Points on a hilly landscape, in no order, each with its height.
A ball rolls from a point to the lowest of its 2 nearest points, and stops where none of them is lower. Distance is the straight distance between rows; heights are no part of it.
<583>: [104 174 116 159 148 139 178 129  92 152 105  86  94 124  63 167 152 129
 113 148 112 112 113 144 110 136 142]  h=1.33
<942>: [128 152 134 126 173 178 163 131 128 100 196  86 162  83 136 132 118 138
 168 126 134 163 125 118 110 144 151]  h=2.37
<742>: [106 145 145 157 116 163 153 118 113 104 173  91 155  83 155 130 112  68
 205 157  96 152 105 110 145  99 144]  h=2.28
<1645>: [ 85 132 131 105  72 113  85 126 119  80  84 160 110 106 104 126 116 110
  72 124  70 150  69 131 164  72  80]  h=3.89
<1292>: [152 116 116 177 109  83 157 138 137  99 123 147 158  87 168  81 107 108
 181  78 170 140 158  93 153 148 112]  h=3.76
<889>: [186  93 115 123 159  75 139 135 175 127 120 190 149  99 186  93  95 116
 124  69 147 149 181 128 174 150 109]  h=3.20
<2003>: [166 186 117 137 147 159 166  72 133 109 196 123 127 113 143 198  61 132
 137 143 141 140 122 154 125 120 139]  h=4.20
<2005>: [125 116 147 167 136  83 139 155 116 187 128 121 120 139 126 148 150 104
 140  89 135 118 125 143 169 116 105]  h=6.59
<1691>: [160 109 121 149  97 100 117 135 138 193 109 172 103 189 139 141 140 112
 137  94 155  90 160 155 141 142 153]  h=5.01
<919>: [128 104 125 127 133 141 142 154 138 152 108 156 125 154 158  73 142 124
 156  91 171 120 161 112 105 161 151]  h=3.55
<1452>: [160  50 136 123 125  82  98 113 149 126 150 142 149 128 124 128 110 141
 100 149 149 100 125 134 127 122  69]  h=4.31
<604>: [ 97 142 105 184  61  88  94 100 124 102 137 154 129 138 127 112 108  84
 190 132 129 110 136 129 150  88 155]  h=3.35
<1901>: [102 147 127  98 120 157 131 128 103 111  49 113  91 110  57 156 131 171
  58 155  86 120  73 129 135 126  97]  h=2.91
<276>: [123 104 102 172  91  44 103 121 114 124 110 123 120 126 123 133 145  91
 152 141 104 147 144 159 164  76  81]  h=4.59
<632>: [123 128 146  79 147 122 117 127 135  82  66 155 141 173 151  83 142 116
 109 131 122 170 176 141 112 124 112]  h=2.60
<584>: [ 78 144 148 175 127 114 126 171 107 174 159 116  75 125 113 157 166 133
 129  63 117 127  90 120 151 131 166]  h=6.46
<975>: [136 120 120 115 154 183 119 157 132 119 157 120 153 119 133  83 121 202
 149 100 184 143 147  73  76 197 191]  h=4.29
<242>: [ 60 112 167  79 129 140  79 128 132  98 126 123 112 104 105 119 125 145
  92 142 104 130  61 102 121 122 109]  h=1.06
<643>: [119 154 127 161  89  69  89 104 105 155 140 134 100 157 115 186 115 118
 139 122 123  79 103 157 158  97 126]  h=5.30
<948>: [107 157 153 116 118 127 100  81 136 143 154 134  83 117 115 177  72 119
 100 143 122 116  62 138 137  95 130]  h=1.49
<85>: [154  85  99 106 103  93  93 147 129 149  77 142 140 157  98 134 157 118
  74 171  98  83 141 163 140 117  78]  h=4.77
<2042>: [112 107 142 120 129 160 123 119 100 122 170  67 155  91 145 154 113 134
 188 202  96 112 109 101 118 114 136]  h=4.33
<823>: [188 103 139  90 178 115 145 114 149 164 146 139 129 138 154 168  85 128
 110 115 157 158 142 144 136 139  89]  h=4.17
<233>: [ 83 182 145 109 110 117 127 132  97  88  50 119 115 147  80 123 158 128
  92 168  92 138 120 137 115 110 105]  h=3.04
<870>: [145 159 128 154 179 178 174 126 110 132 183  91 124 112 118 151 140 151
 140 129 140 157 127 134 107 148 175]  h=2.66
<1827>: [167 134 106  67 140 140 145  87 145 183  85 161 109 166  99 142 105 126
  90 160 139 104 158 169 106 120 132]  h=3.94
<1620>: [183 176 110 107 162 128 164  69 123 108 148 135 129 131 131 180  75 136
 136 141 161 134 138 159 111 115 134]  h=4.05
<894>: [ 99 128 122  73 139 153 109 153 113 137 101  94  98 129  66 140 153 187
  76 169 101 106  88 111  89 146 144]  h=4.13
<1179>: [173 114 103 128 134  74 136 101 139  50 123 130 173  94 170 120 109 111
 161 143 109 157 187 142 144  98  93]  h=1.41
<843>: [173 104  97 165 112  48 137 139 142 120 101 183 133 131 138 107 138 100
 156  82 130 131 203 154 155 123 132]  h=4.82
<479>: [184 126  76 131 163 115 166 138 167 115 136 150 146 108 192 144 135 115
 149  78 180 136 184 130 175 145 128]  h=3.73
<1568>: [ 94 111 140  71 160 173 112 167 144 171 109 119 112 141 101 124 161 161
  67 133 104 129 105 116  95 144 156]  h=3.92
<381>: [ 43 103 149 162  87 122 108 149 108 138 151  96 128  89 113 120 143 123
 171 143  85 130  77  78 166 112 135]  h=6.38
<465>: [144 164 130 102 172 173 152 101 131 173 139 126  74 152  91 130 115 152
  92 146 139 145 118 135  85 128 158]  h=1.32
<281>: [125 160 120 193 120 181 156 124 130  96 218 152 132 122 146 117 139 170
 165  83 160 135 118 109 119 199 207]  h=4.00
<847>: [ 62 174 139  91 139 168 117 117 116 103 115 137  68 129  96  77 176 149
  80 138 100 164 113 111  79 125 178]  h=2.98
<1723>: [143 156 104 114 138 178 164 155 134  77  95 158 171 158 171  87 189 122
 145 110 160 160 198 119 105 169 143]  h=6.84
<69>: [106 109 166 102 130 123  90  95 152 132 165 139 104 120 123 142  72 125
 111 119 136 119  71 116 134 105 111]  h=1.07
<139>: [120  70 170 125 128  94 112 175 141 125  81 128 177 137 156  74 161 114
 100 128 122 139 154 123 144 138  63]  h=6.09
<798>: [150  62 149 126 137  87 118 160 147 147 109 119 175 131 134 115 152 117
  78 137 107 128 139 142 147 129  56]  h=6.02
<540>: [151 126 108 102 119  96 142 123 118 103  81 113 165 154 118 122 151 106
 142 150 126 120 186 159 113 114 103]  h=1.60
<1433>: [171 111 150  82 203 137 137 123 147 146 117 114 147 134 138 146  95 135
 101 140 137 149 131 148 117 136  79]  h=3.85
<1138>: [162 125 105 142 117 118 142 115 144  82 175 114 173 103 178 148  76 117
 189 124 158 117 137 113 155 108 116]  h=3.86
<2018>: [157 141  98 140 102 107 151 100 129  60 124 153 153 131 149 105 138  98
 161 114 145 132 188 131 114 106 130]  h=4.67
<1466>: [134  93 102  84 109 141 114 150 141 167  70 137 127 171 102 154 180 133
  57 165 104  64 120 163 110 141  96]  h=4.55
<1751>: [130 136 121 185 102 131 143 134 123 108 168 111 171  82 165 117  93 148
 217 114 179 103 125  75 141 164 147]  h=4.83
<953>: [126 121 126 132 117 125 115 159 105 168 136  97 107 120  88 192 151 173
  85 139 105  59  70 138 149 150 119]  h=1.56
<1524>: [125 124 145 137 140 116 142 120 115 130  89  92 139  89 100 156 114 125
  61 169  90 132  92 139 153 107  43]  h=5.78
<1366>: [170  71 148 122 159 113 130 155 141 151 151  90 177 114 152 144 122 159
 137 131 152 116 124 129 144 143  70]  h=4.49
<108>: [ 67 101 143 136  94 125  82 166 120 133 151 113 121 103 102 122 136 142
 133 127 107 102  68  91 123 127 137]  h=6.34
<480>: [106  95 144 100 147 154 134 158 151 167 103 133 137 164 142  91 154 133
 129 117 139 136 150 124  95 155 135]  h=3.40
<368>: [122 130 114  99 127 123 127 117 136 158 101 183  82 180 119 104 150 113
 102 109 132 144 155 135 119 105 134]  h=2.33
<916>: [111 130 151 132 140 155 107 127 127 139 194  78 114  97 110 170  84 142
 136 164 113 125  76 117 124 119 166]  h=4.48
<1074>: [190 120  95 118 149 114 158 138 150 114 138 121 154 130 158 154 129 126
 175  96 167 124 174 131 149 133 116]  h=3.61
<641>: [121 170 136  96 151 150 145  78 123  81 123 124 117 129 112 122  98 111
 104 163 121 161 123 128  91 103 122]  h=1.71
<1244>: [113 176 119 196 108 146 145 102  98 150 130  94 111  98 105 168  95  67
 160 151  85 133  90 147 182  75 128]  h=5.48
<945>: [121 178  99 122 116 190 156 102 135  61 151 174 157 130 140 108 156 128
 152 103 151 171 140 116  86 147 149]  h=1.74
<1036>: [121 155 114 124 125 162 157  97 130  96 135 179 114 155 134  91 162 112
 153  91 152 169 155 121  88 124 150]  h=1.40
<753>: [172 136 125 124 142  74 153 110 121  78  85 110 161 122 143 126 147 103
 141 164 108 152 202 159 129  97  86]  h=0.59
<855>: [150  66 135 150 101  83  96 128 143 109 133 117 192  93 172  84  95 132
 169 142 127 116 147  80 139 119  60]  h=3.96
<30>: [151  80 158 105 169 141 145 164 136 137 124  75 178 119 143 125 147 150
 139 136 136 132 151 115 115 155  90]  h=4.26
<1463>: [120  38 119 167  58  73  83 145 124 132 129 160 161  98 136  91 140 124
  75 124 127  89 106 100 156 110  60]  h=6.20
<1597>: [107 168 107 131 117 143 139 125 101 167 114 138  50 161  69 150 162 127
 114 125 122 115 111 139 113 118 173]  h=3.64
<543>: [123 156 127 139 123 124 117 115 116 158 166 156  59 176 112 143 153 134
 135  98 149  99 123 136 114 131 188]  h=3.88
<459>: [106 134 155 124 141  71 126 125 132  65  84 149 139 139 155  79 121  95
 110 119 121 175 162 124 130  97  89]  h=2.21
<1282>: [118 155 147 150 154 144 165  96 101 128  88  78 120  85  83 155 101 110
  99 171  86 140  91 127 159  99  60]  h=5.67
<1384>: [173  68 117 111 115  93  99 133 162 127  67 168 178 159 152  71 133 131
 111 144 123 104 194 146 107 142  96]  h=3.93
<1951>: [134  92 139  90 148 138 132 155 163 176  84 140 150 172 153 114 147 118
 110 135 125 123 160 162 114 143 120]  h=3.18
<763>: [168  75 129  86 163 115 126 141 185 164  92 176 153 153 183 111 105 128
  88 125 129 148 171 167 122 131 101]  h=2.89
<893>: [159 106 126 123 168 107 152 130 165 135 115 186 131 120 187  78 108 108
 133  63 166 176 163  97 149 140 134]  h=3.28
<1495>: [102 185 131 141 126 150 121  99 114 131 176 116  51 118  77 159 101 145
 100 138 108 122  56 142 122 112 180]  h=2.42
<1683>: [ 72 124 134 144  90  96  98 129 111 110  97 113 131 111 114 110 148  93
 150 135 105 139 119 115 147  88  89]  h=4.36
<1093>: [ 86 173 145 135 120 174 125 105 128 109 184 138  80  92 108 128  90  77
 133 132  90 145  59 125 132 103 193]  h=2.78
<489>: [157 157 106 167 126 166 153 139 136 116 184 149 132 119 173 132 133 156
 172  62 200 121 140  94 145 193 176]  h=3.91
<1436>: [ 62 144 129 100 119 138 108 156 130 115 131 122  74  87  82 134 137 178
  82 106  67 136  45 109 117 129 161]  h=2.38
<738>: [ 92 129 165 130 169 156 146 140 125 115 177  76 137  81 128 120 122 134
 151 122 111 165 112 107 105 127 147]  h=2.08
<1320>: [137 142 111 110 140 194 136 138 135  83 135 157 156 122 153  58 144 157
 139  91 185 159 156  73  92 188 163]  h=4.44
<1796>: [109 164 131 158 133 160 153  99  96 149 119  74 120  78  80 168  84 104
 130 193  74 117  75 126 166  98 114]  h=5.57
<237>: [154 130 146  82 192 147 155 117 133 102 130  98 158 116 148 134 100 134
 134 133 148 174 146 128 112 128  98]  h=3.49
<573>: [ 94 116 127  89 148 155 139 176 125 175  70 117  93 137 101 124 167 141
  66 125  89 143  98 149 127 142 124]  h=3.74
<1231>: [164  68 123 119 152  98 124 147 169 147  90 158 174 123 183  92 118 123
 115  94 140 144 177 127 140 151  96]  h=3.09
<1718>: [122 170 124 170 122 147 168 114  92 127 154  85 115 116  99 170 135 115
 150 157 101 130 116 143 123 134 141]  h=1.84
<1926>: [126 122 129 160  86 144 111 135 125 101 160 118 155  97 138 101  93 160
 201 122 186  89 136  68 105 178 168]  h=4.78
<1163>: [140  61 148 158  91  71  85 164 133 120 102 146 174 122 142  54 161 122
  69 127 134 114 138 108 139 145  55]  h=6.15
<1900>: [126 186 116 117 149 146 156  80  99 104  93 124 103 137  79 135 115 102
  91 167 126 141 135 149  98 113 119]  h=2.20
<1426>: [154  75 129 108 111  96  92 122 148 119 113 147 142 152 121 106 123 133
 116 142 136 100 151 124 110 125  90]  h=4.14
<1879>: [179 161  68 159 149 144 153 148 152  97 154 155 158 110 172 122 130 121
 165  70 208 123 156  93 173 184 139]  h=3.83
<1705>: [121 118 134 127 134  68 118  99 136 102 111 152 129 110 132 121 117  93
 106 127 101 167 148 138 140  80  82]  h=1.86
<1167>: [142 123 131 116 143 153 133 128 145  82 163 106 180  72 161 118  83 130
 181 109 166 150 125  90 132 133 110]  h=3.95
<1434>: [ 98 140 131 132 103 111 108 129 109 147 132 109  92 114  93 163 123 126
 111 126  99 124  72 123 159  98  96]  h=3.60
<1909>: [156 137 130 121 121 111 107  76 139 100 169 147 139 132 150 156  61 115
 155 149 139 107 125 137 128 107 134]  h=3.68
<1671>: [173 119  82 180  89  69 149 119 130  90 113 166 148 125 147 108 132 110
 181 102 146  99 208 122 150 121 132]  h=4.76
<1147>: [107 153 108 165  82 145 129  91 128  80 152 183 131 141 138 104 118  97
 187 108 156 130 133 117 106 124 172]  h=3.15
<778>: [114  78 137 114 164 167 106 159 135 157 166 109 133 133 117  97 135 198
 130 115 157 120 133  97  82 190 184]  h=4.11
<508>: [ 75 115 153 192 118 103 119 173 118 172 164  90 110 116 118 141 163 140
 151  90 130 108  96 102 157 146 158]  h=6.43
<706>: [152 149  98  93 123 153 156 138 168 123  66 204 150 154 193  39 140 116
 135 100 164 157 201 104 126 154 163]  h=3.51
<1920>: [117  56 138 170  59  71  65 138 140 140 153 161 147 114 132  98 106 135
 115 125 152  66  73  94 152 123  89]  h=6.23
<852>: [138  89 123 156  86  70 114 146 124 150 108 111 150 134 120 128 165 116
 138 130 115 100 145 151 144 108  75]  h=4.74
<1253>: [131 114 123 135 113 138 138 122 108  95 143  84 173 107 148 128 112 123
 200 188 126 120 132 115 121 105 108]  h=4.23
<949>: [150 147  86 137 112 118 140 107 140  43 117 164 160 105 160  80 135 102
 171 109 175 142 170  94 127 140 133]  h=4.61
<1311>: [116 170 129 182  84 112 101 103  94 155 135 116  93 110 115 194  96  79
 143 149  80 117  79 148 197  72 127]  h=5.42
<1933>: [148 169  92 109 140 172 154  81 130  51 175 150 149 126 147 146 123 116
 155 113 163 157 132 126  96 131 142]  h=1.98
<1247>: [156 122 118 123 136  61 130  86 131 114 109 143 128 116 115 147 101 107
 125 145 119 135 155 161 132  99  94]  h=1.37
<1403>: [102 166 146 112 129 136 137  88 118  80 112 106 138 109 122 126  99  88
 136 185  99 146 125 127 122  87 107]  h=1.26
<699>: [141  88 154 126 145  97 119 123 135 131 156 118 160 123 152 137 114 137
 144 125 157 124 115 121 135 123  96]  h=4.47
<1159>: [ 63 167 112 129 101 138 108 131 110 138 133 149  65 141  73 133 155 133
 118 102 115 123  91 132 122  95 176]  h=3.42
<99>: [165  98  96  86 112 125 114 142 179 110  46 177 180 166 180  76 129 140
 146 129 152 106 217 131 117 155 129]  h=3.78
<2012>: [ 89  96 129 131  70 100  83 123 132  85 108 133 153 119 142  90 134 109
 146 160 104 116 123 101 123  89  87]  h=4.25
<1931>: [172 158 132  64 176 198 155 104 148 177 131 149 104 160 129 121 110 166
  95 132 146 146 144 138  97 138 159]  h=2.32
<71>: [ 68 100 153 194  90  99 105 154 115 158 159 105 123  99 131 124 136 121
 171 108 125  98  80  85 177 124 131]  h=6.41
<854>: [168  68 107 128 135  62 124 142 170 142  72 182 141 120 166  75 145 107
 108 118 102 151 217 187 154 139 108]  h=4.95
<331>: [109 129 116 132 107  90 110 105 128 148 112 147  85 132  82 168 118 109
  93 107 104 134  90 148 159  99  93]  h=3.44
<1892>: [117 122 170 122 128 140 111 116 141  56 143 124 182  97 170  66  79 124
 171 129 155 172 126  80 119 129 116]  h=4.04
<136>: [170  82 102 155 124  68 129 150 158 178  82 183 129 153 153  97 149  96
 134  77 122 141 200 177 162 121 127]  h=4.88
<388>: [177 126  82 116 130 122 140 110 134  75 145 112 181 122 167 145 116 140
 175 126 185 101 155 104 131 133 116]  h=3.77
<1281>: [135 134 133 117 138 148 153 174 151  86  73 124 173 133 171  57 159 130
 158 106 162 158 184 100 131 181 127]  h=6.78
<1765>: [ 76 176 137 135 106 156 106 122 135 133 165 100  86  96  95 161  96 101
 131 141  70 118  53 126 147 108 184]  h=2.65
<1289>: [134 139 130 177  97 139 146 130 115 113 191  95 169 101 166 148 121 149
 228 138 158  97 137  99 151 137 161]  h=4.87
<1908>: [153 117 150 100 154 167 112 133 145 191 188 125 111 172 148 139 118 198
 124 102 165  96 132 131 103 175 201]  h=3.66
<1856>: [123 157 157 160  82  99  71  94 129 148 161 130  89 130 147 178  84  86
 136 124 104 102  79 140 179  88 146]  h=5.37
<562>: [149 148 111  75 143 153 138 111 132 138  73 135 117 170 102 130 124 127
  99 171 124 131 168 157  86 132 126]  h=3.45
<1457>: [157 120 112 134 156 140 154 155 122 113 125  98 160 140 146 129 145 123
 166 101 159 134 170 130 113 155 128]  h=3.41
<2033>: [ 68 161 134 102 104 146 114 154  94  89  58 110 106 109  76 130 162 159
  85 152  69 135  85 119 137 115 102]  h=3.17
<1549>: [152 152 146 165 147  96 139 116 101 194 131  96 102 134 102 207 105 119
  90 134 126  95  98 168 170 137 104]  h=1.54
<886>: [144  89 138 118 121 107 114 124 126  83 122  91 192 108 167 106 113 149
 183 165 140 121 153 101 119 118  74]  h=4.10
<44>: [108  64 137 131  84  88  69 147 137 139 136 162 112 135 107 117 133 145
  83 101 141  80  77 109 143 127  95]  h=6.26
<914>: [ 68 132 168 125 154 147 121 145 129 110 157  70 138  76 124 119 139 146
 106 139  87 182  83  99 120 123 137]  h=1.70
<1375>: [185 161  69  89 158 185 149 101 143  82 144 170 156 128 150 138 136 136
 133 115 176 164 160 120 110 150 127]  h=2.27
<926>: [134 142 123 123 132 128 156 129 101 147  60  95 124 139  78 154 152 124
  77 176 103 117 129 148 125 122  94]  h=3.06
<1313>: [113 146 123 141 130 146 148 134 134  62 138 158 151 112 160  68 130 119
 150  80 179 164 144  79 111 156 134]  h=4.54
<290>: [103 104 142 154 140 117 135 184 118 181 120 108 132 141 123 125 172 122
 150 101 131 123 142 138 130 136 132]  h=6.63
<1331>: [194 139  96  58 183 208 133 129 156 170 166 137 138 150 152 132 119 177
 131 110 177 152 140 129  99 156 166]  h=3.03
<393>: [147  87 127 171  76  64 127 133 132  97 113 139 167  87 169  61 103 115
 173 122 134 117 156  71 145 125  94]  h=3.87
<686>: [189 141  98  91 149 108 113  81 139  98 168 153 142 135 157 165  74 155
 152 119 174 127 136 126 130 119 135]  h=3.84
<124>: [ 88  98 123 120  82  97  84 140 127 106  97 168 110 119 116 107 145 120
  74 106  99 135  96 129 156  81  79]  h=4.01
<1635>: [105 192 145 182  84 136 115 107  95 141 177 102  91 133 117 191 123 107
 159 149 107  94  84 148 150 108 171]  h=5.04
<790>: [136 159 140  57 158 143 130 125 123 103  76 141 123 173 138 102 122 131
  92 158 131 166 166 137  89 120 122]  h=2.99
<660>: [ 91 162  99 116  86 113  96 122 114 144 108 164  57 136  76 156 137 127
 107  87 118 137  76 144 140  88 139]  h=3.21
<1410>: [112 137 123 112 137 127 148 143 112 158  76 121 101 150  94 127 161 110
  83 135 107 135 140 149 122 125 109]  h=3.46
<553>: [109 141 127 187 109 155 138 132 103 119 209  84 151 119 149 154 131 138
 213 158 122 101 127 115 120 140 198]  h=4.92
<1579>: [104 109 120 173  82  81 113 129  96 130 110 102 133 100 130 122 156  89
 159 144  81 149 114 126 184  78  74]  h=4.50
<97>: [122  91 168  89 172 153 128 173 130 147 105  81 156 126 122 117 159 159
  98 147 107 150 132 132 101 161 110]  h=4.02
<1521>: [126 166 143 169 112 147 141 116 110 156 188 150  65 176 151 131 147 149
 146  71 165 106 125 156 123 159 199]  h=4.03
<1692>: [ 83 136 139 181 155 133 123 149 119 133 194  59 110  87 119 160 143 150
 141 145  80 131  90 112 121 142 203]  h=3.13
<2085>: [106 108 122  65 108 135  94 143 124 129  90 115 116 163  83 142 158 168
  78 165 114  88 103 138 101 138 122]  h=4.32
<1510>: [157 142 112 153  99  78 113 116 118 199 112 161  90 199 118 171 146 117
 125 117 143  78 149 188 155 116 143]  h=5.12
<1063>: [117 164 105  90 121 161 146 119 119 195  78 153  79 183  83 130 165 126
  89 141 119 109 138 147  94 117 162]  h=3.98
<851>: [120 152  93 102 104 110 122 112 127 158  77 183  54 165  81 127 153 113
  75  99 118 137 116 152 140  98 128]  h=2.83
<180>: [165 135 124 151 127  72 139  83 114 137 140 109 130 117 120 190  77 108
 141 170 120 112 133 162 156  88  94]  h=0.60
<2025>: [ 95 158 130 181  96 156 138  97 121  99 206 151 127 126 127 123 105  87
 184 112 124 144 107 127 121 110 180]  h=3.05
<1220>: [116 165 137 189 124 125 151 132 105 138 185 130 107 145 133 139 152 108
 176  75 142 130 126 145 146 133 153]  h=6.52
<1752>: [174 172 137 139 148 155 147  95 125 102 204  90 146 106 149 185  83 128
 174 147 138 120 116 138 131 130 155]  h=4.30
<1676>: [155 132  94  95 115 156 138 147 161  86  52 180 171 176 194  45 126 135
 141 118 165 134 212 120 110 167 147]  h=3.65
<1258>: [176 136 114  88 177 157 175 138 141 118 104 117 152 150 148 126 136 117
 131 124 160 153 171 150 101 135 120]  h=3.10
<1825>: [ 99 139 125 175  64 123 111 121 100 130 160 116 146 129 143 136 112  89
 203 163 106  96 112 118 158 106 152]  h=3.48
<1113>: [144 137 110 164  94  82 121 110 110 156 118 134  85 166 106 179 136 103
 133 133 137  94 142 169 149 110 122]  h=5.23
<732>: [149 116 146 113 183 168 110 155 138 177 186 101 112 141 125 134 134 209
 114 118 139 123 116 119  91 185 202]  h=3.90
<1989>: [112 165 137 183 123 176 153 113 116 136 208 169  85 141 151 123 150 159
 165  61 158 133 124 121 111 164 202]  h=4.08
<1130>: [173 171  98  66 176 182 148 109 129  95 128 130 149 141 138 132 116 143
 113 138 167 169 166 133  91 157 140]  h=2.64
<374>: [159 160 130 150 131 100 142  78 100 154 123 102 111 140  94 201  84 123
 112 165 123 102 115 158 149 114 109]  h=1.25
<1423>: [135 147 154 131 145 166 129 121 121 124 193  70 143  90 136 176  85 130
 172 179 112 110 105 122 133 115 146]  h=4.39
<1567>: [160  69  93 149  75  78  89 152 126 157  98 133 144 143 103 143 176 106
  91 144  96  79 156 166 158 103  60]  h=4.89
<18>: [112 138 111 111 112 135 145 122 131 129  92 176 105 173 136  76 167  86
 125  91 148 144 166 129 109 116 140]  h=1.90
<301>: [111 130 115 136 125 132 129 182 105 181 129  89  91 122  69 199 175 172
  89 140  80  83  92 124 137 146 162]  h=1.18
<1456>: [110 181 127 156 111 160 133  89 119 110 173 142  96 118 131 144  90  54
 147 124 111 161  91 141 125  97 164]  h=2.92
<533>: [175  80 138  74 176 119 138 128 166 171  84 167 169 142 150 133 110 123
  47 164 107 144 156 168 114 140  79]  h=2.31
<1419>: [150 124 111  63 126 165 127 123 142 208  68 145  92 177  88 154 134 149
  73 167 130  83 130 159  90 129 133]  h=4.40
<1319>: [ 93 122 133 143  77 125 101 105 129  89 133 150 134 129 128  96  93  69
 180 132 124 122 120 116 124  98 165]  h=3.26
<37>: [124 140 173  82 202 180 130 160 127 120 117  81 156 137 145  94 141 161
  92 133 126 188 140 126  90 156 130]  h=3.71
<1517>: [176  74 122 109 154 123 131 131 143 170  83 141 145 136 108 147 126 125
  25 169 110 115 111 179 133 129  63]  h=0.81
<849>: [137  92 156 106 149 115 135 140 119 131  98  92 149 132 121 142 141 120
  77 147 101 141 113 149 135 118  63]  h=5.91
<613>: [108 188 128 114 128 119 144  88 105  78  50 129 117 147  95 124 129 106
  81 176 102 142 154 147 105 101  97]  h=2.68
<13>: [ 84 138 143 180 128 118 142 154 117 158 154 135  84 144 113 111 163 107
 156  58 146 137 129 120 126 144 173]  h=6.49
<963>: [ 91 132 123 110  66 134  97 136 105 110  91 137 106  82  92 149 132 123
 103 140  65 133  52 132 173  88  90]  h=3.79
<477>: [ 87 110 149  85 131 137  67 110 153 124 158 147 100 117 108 122 109 163
  79 117 117 120  60 109 106 122 121]  h=0.45
<1127>: [109 165 137 178 137 144 172 130 106 121 191  85 137  91 133 147 126  90
 184 138 104 144 121 135 138 113 142]  h=2.13
<532>: [140 148 141 152  98 115 111 101 109 128 175 123 136 128 148 173  78  95
 186 157 125 102 124 136 154  94 139]  h=3.56
<827>: [ 99 158 151 169 107 143 115 114 100 131 204  76 125 122 154 180 124 136
 184 157 104  86 102 141 138 138 190]  h=4.97
<1344>: [129 123 138 122 137 113 134  99 133  59 122 110 165 108 155 116  87  91
 158 166 114 169 148 129 139  85  92]  h=1.64
<791>: [ 85 164 157  85 179 190 137 148 109 117 118 121  94 143 115  85 181 153
  77 141  95 183 124 114  83 150 174]  h=3.23
<539>: [102 119 147 129 128 133 103 129 121 142 186 105 115 129 117 142 104 165
 153 132 147  97 107 114 108 149 158]  h=4.60
<1610>: [168 133 114 118 132 104 156 122 111 145  81  92 141 145  92 150 136 117
 125 182 111 109 164 157 117 120  89]  h=2.44
<1596>: [182 139 119  76 150 194 134 121 150 176 161 147 113 172 160 141 111 207
 144 106 195 103 134 119 111 163 191]  h=3.39
<1828>: [113 112 151 127 170 171 169 186 139 133 110 106 168 127 158  82 164 138
 158 101 153 164 171 102 110 188 147]  h=6.72
<1859>: [ 69 134 152 115 156 149 129 161 114 130 138  92 100  69  93 139 137 161
  90 119  74 161  53 107 125 131 136]  h=2.09
<853>: [120 172 135 169 171 144 175 130 101 146 204  70 111 107 104 159 154 148
 128 129  97 144 110 132 104 159 194]  h=2.93
<568>: [ 76 100 174 101 148 129  95 141 132 111 148  96 149 100 130 107 114 146
 107 138 110 154  81  90 117 131 102]  h=1.23
<1422>: [105  77 121 134  66  67  76 117 126  89  96 149 144 134 120  82 138 108
  91 135 103 118 142 111 139 100  74]  h=4.15
<901>: [ 92  74 143 125  99 120  93 155 140 147 124 135 106 132 101 114 156 155
 109  97 149  98  93  96 123 150 121]  h=6.30
<164>: [173 115 100 102 155 129 156 129 177 142  96 222 129 137 203  68 127 114
 129  75 161 171 187 116 142 134 146]  h=3.37
<132>: [163  61 119 146 105  40  94 134 151 113 102 171 144 117 141  80 131 112
 105 116 111 139 183 143 141 119  91]  h=5.05
<1802>: [149 119 147 142 123 101 120 132 122 185 146 108 122 144 117 188 132 141
  95 123 133  80  90 152 153 126  89]  h=0.96
<1647>: [145 131 156 188 134 108 142 144 115 166 158 109 115 147 157 152 135 114
 159  78 156 112 127 142 164 146 142]  h=6.56
<49>: [153  92 105 137 120  97 129 146 165 205  76 179 129 177 160 121 134 106
 130 108 133 105 185 173 145 126 140]  h=4.94
<24>: [101  91 150 154 167 137 152 185 130 169 139  95 147 118 137 108 161 134
 168  95 150 142 139 116 114 170 151]  h=6.67
<105>: [154 104 121 160 117  97 145 143 130 145 126 161 128 136 148  98 121 113
 167  72 171 127 162 110 132 141 133]  h=3.67
<529>: [130 101 134 137 130 137 112 129 135 126 191 105 140 125 141 130 104 186
 176 135 170  79 118  87 121 160 162]  h=4.69
<575>: [144  94 131  97 137 149 137 151 123 151  38 138 132 125  95 145 141 137
   9 164  98 103  98 155 138 141  68]  h=1.99
<995>: [125 187 131 144 160 171 155  93 115 149 160 113  63 129  69 167 109 157
  92 145 123 119  84 151 104 128 165]  h=2.12
<457>: [ 60 150 127  76 132 164 102 124 134 112 130 132  63 120  90 112 143 173
  85 124 106 148  72  99  90 111 171]  h=2.67
<1438>: [100 136 171  76 194 179 125 150 126 105 129 110 124 147 118  74 159 163
 104 128 136 184 143 109  67 155 168]  h=3.47
<212>: [119 123 130  81 140 173 135 156 112 123  42 136 119 122  77 144 153 167
  23 156  85 112  78 146 110 150  85]  h=2.52
<842>: [114 148 130 132 149 150 152 156 112 188 114  76  82 136  68 174 165 153
  98 133  95 105 113 141 119 148 163]  h=0.57

For each start below, name the point where the ball stops.
<916> -> <1517>
<508> -> <465>
<1466> -> <753>
<1419> -> <180>
<1384> -> <1517>
<1113> -> <465>
<1620> -> <465>
<1723> -> <1517>
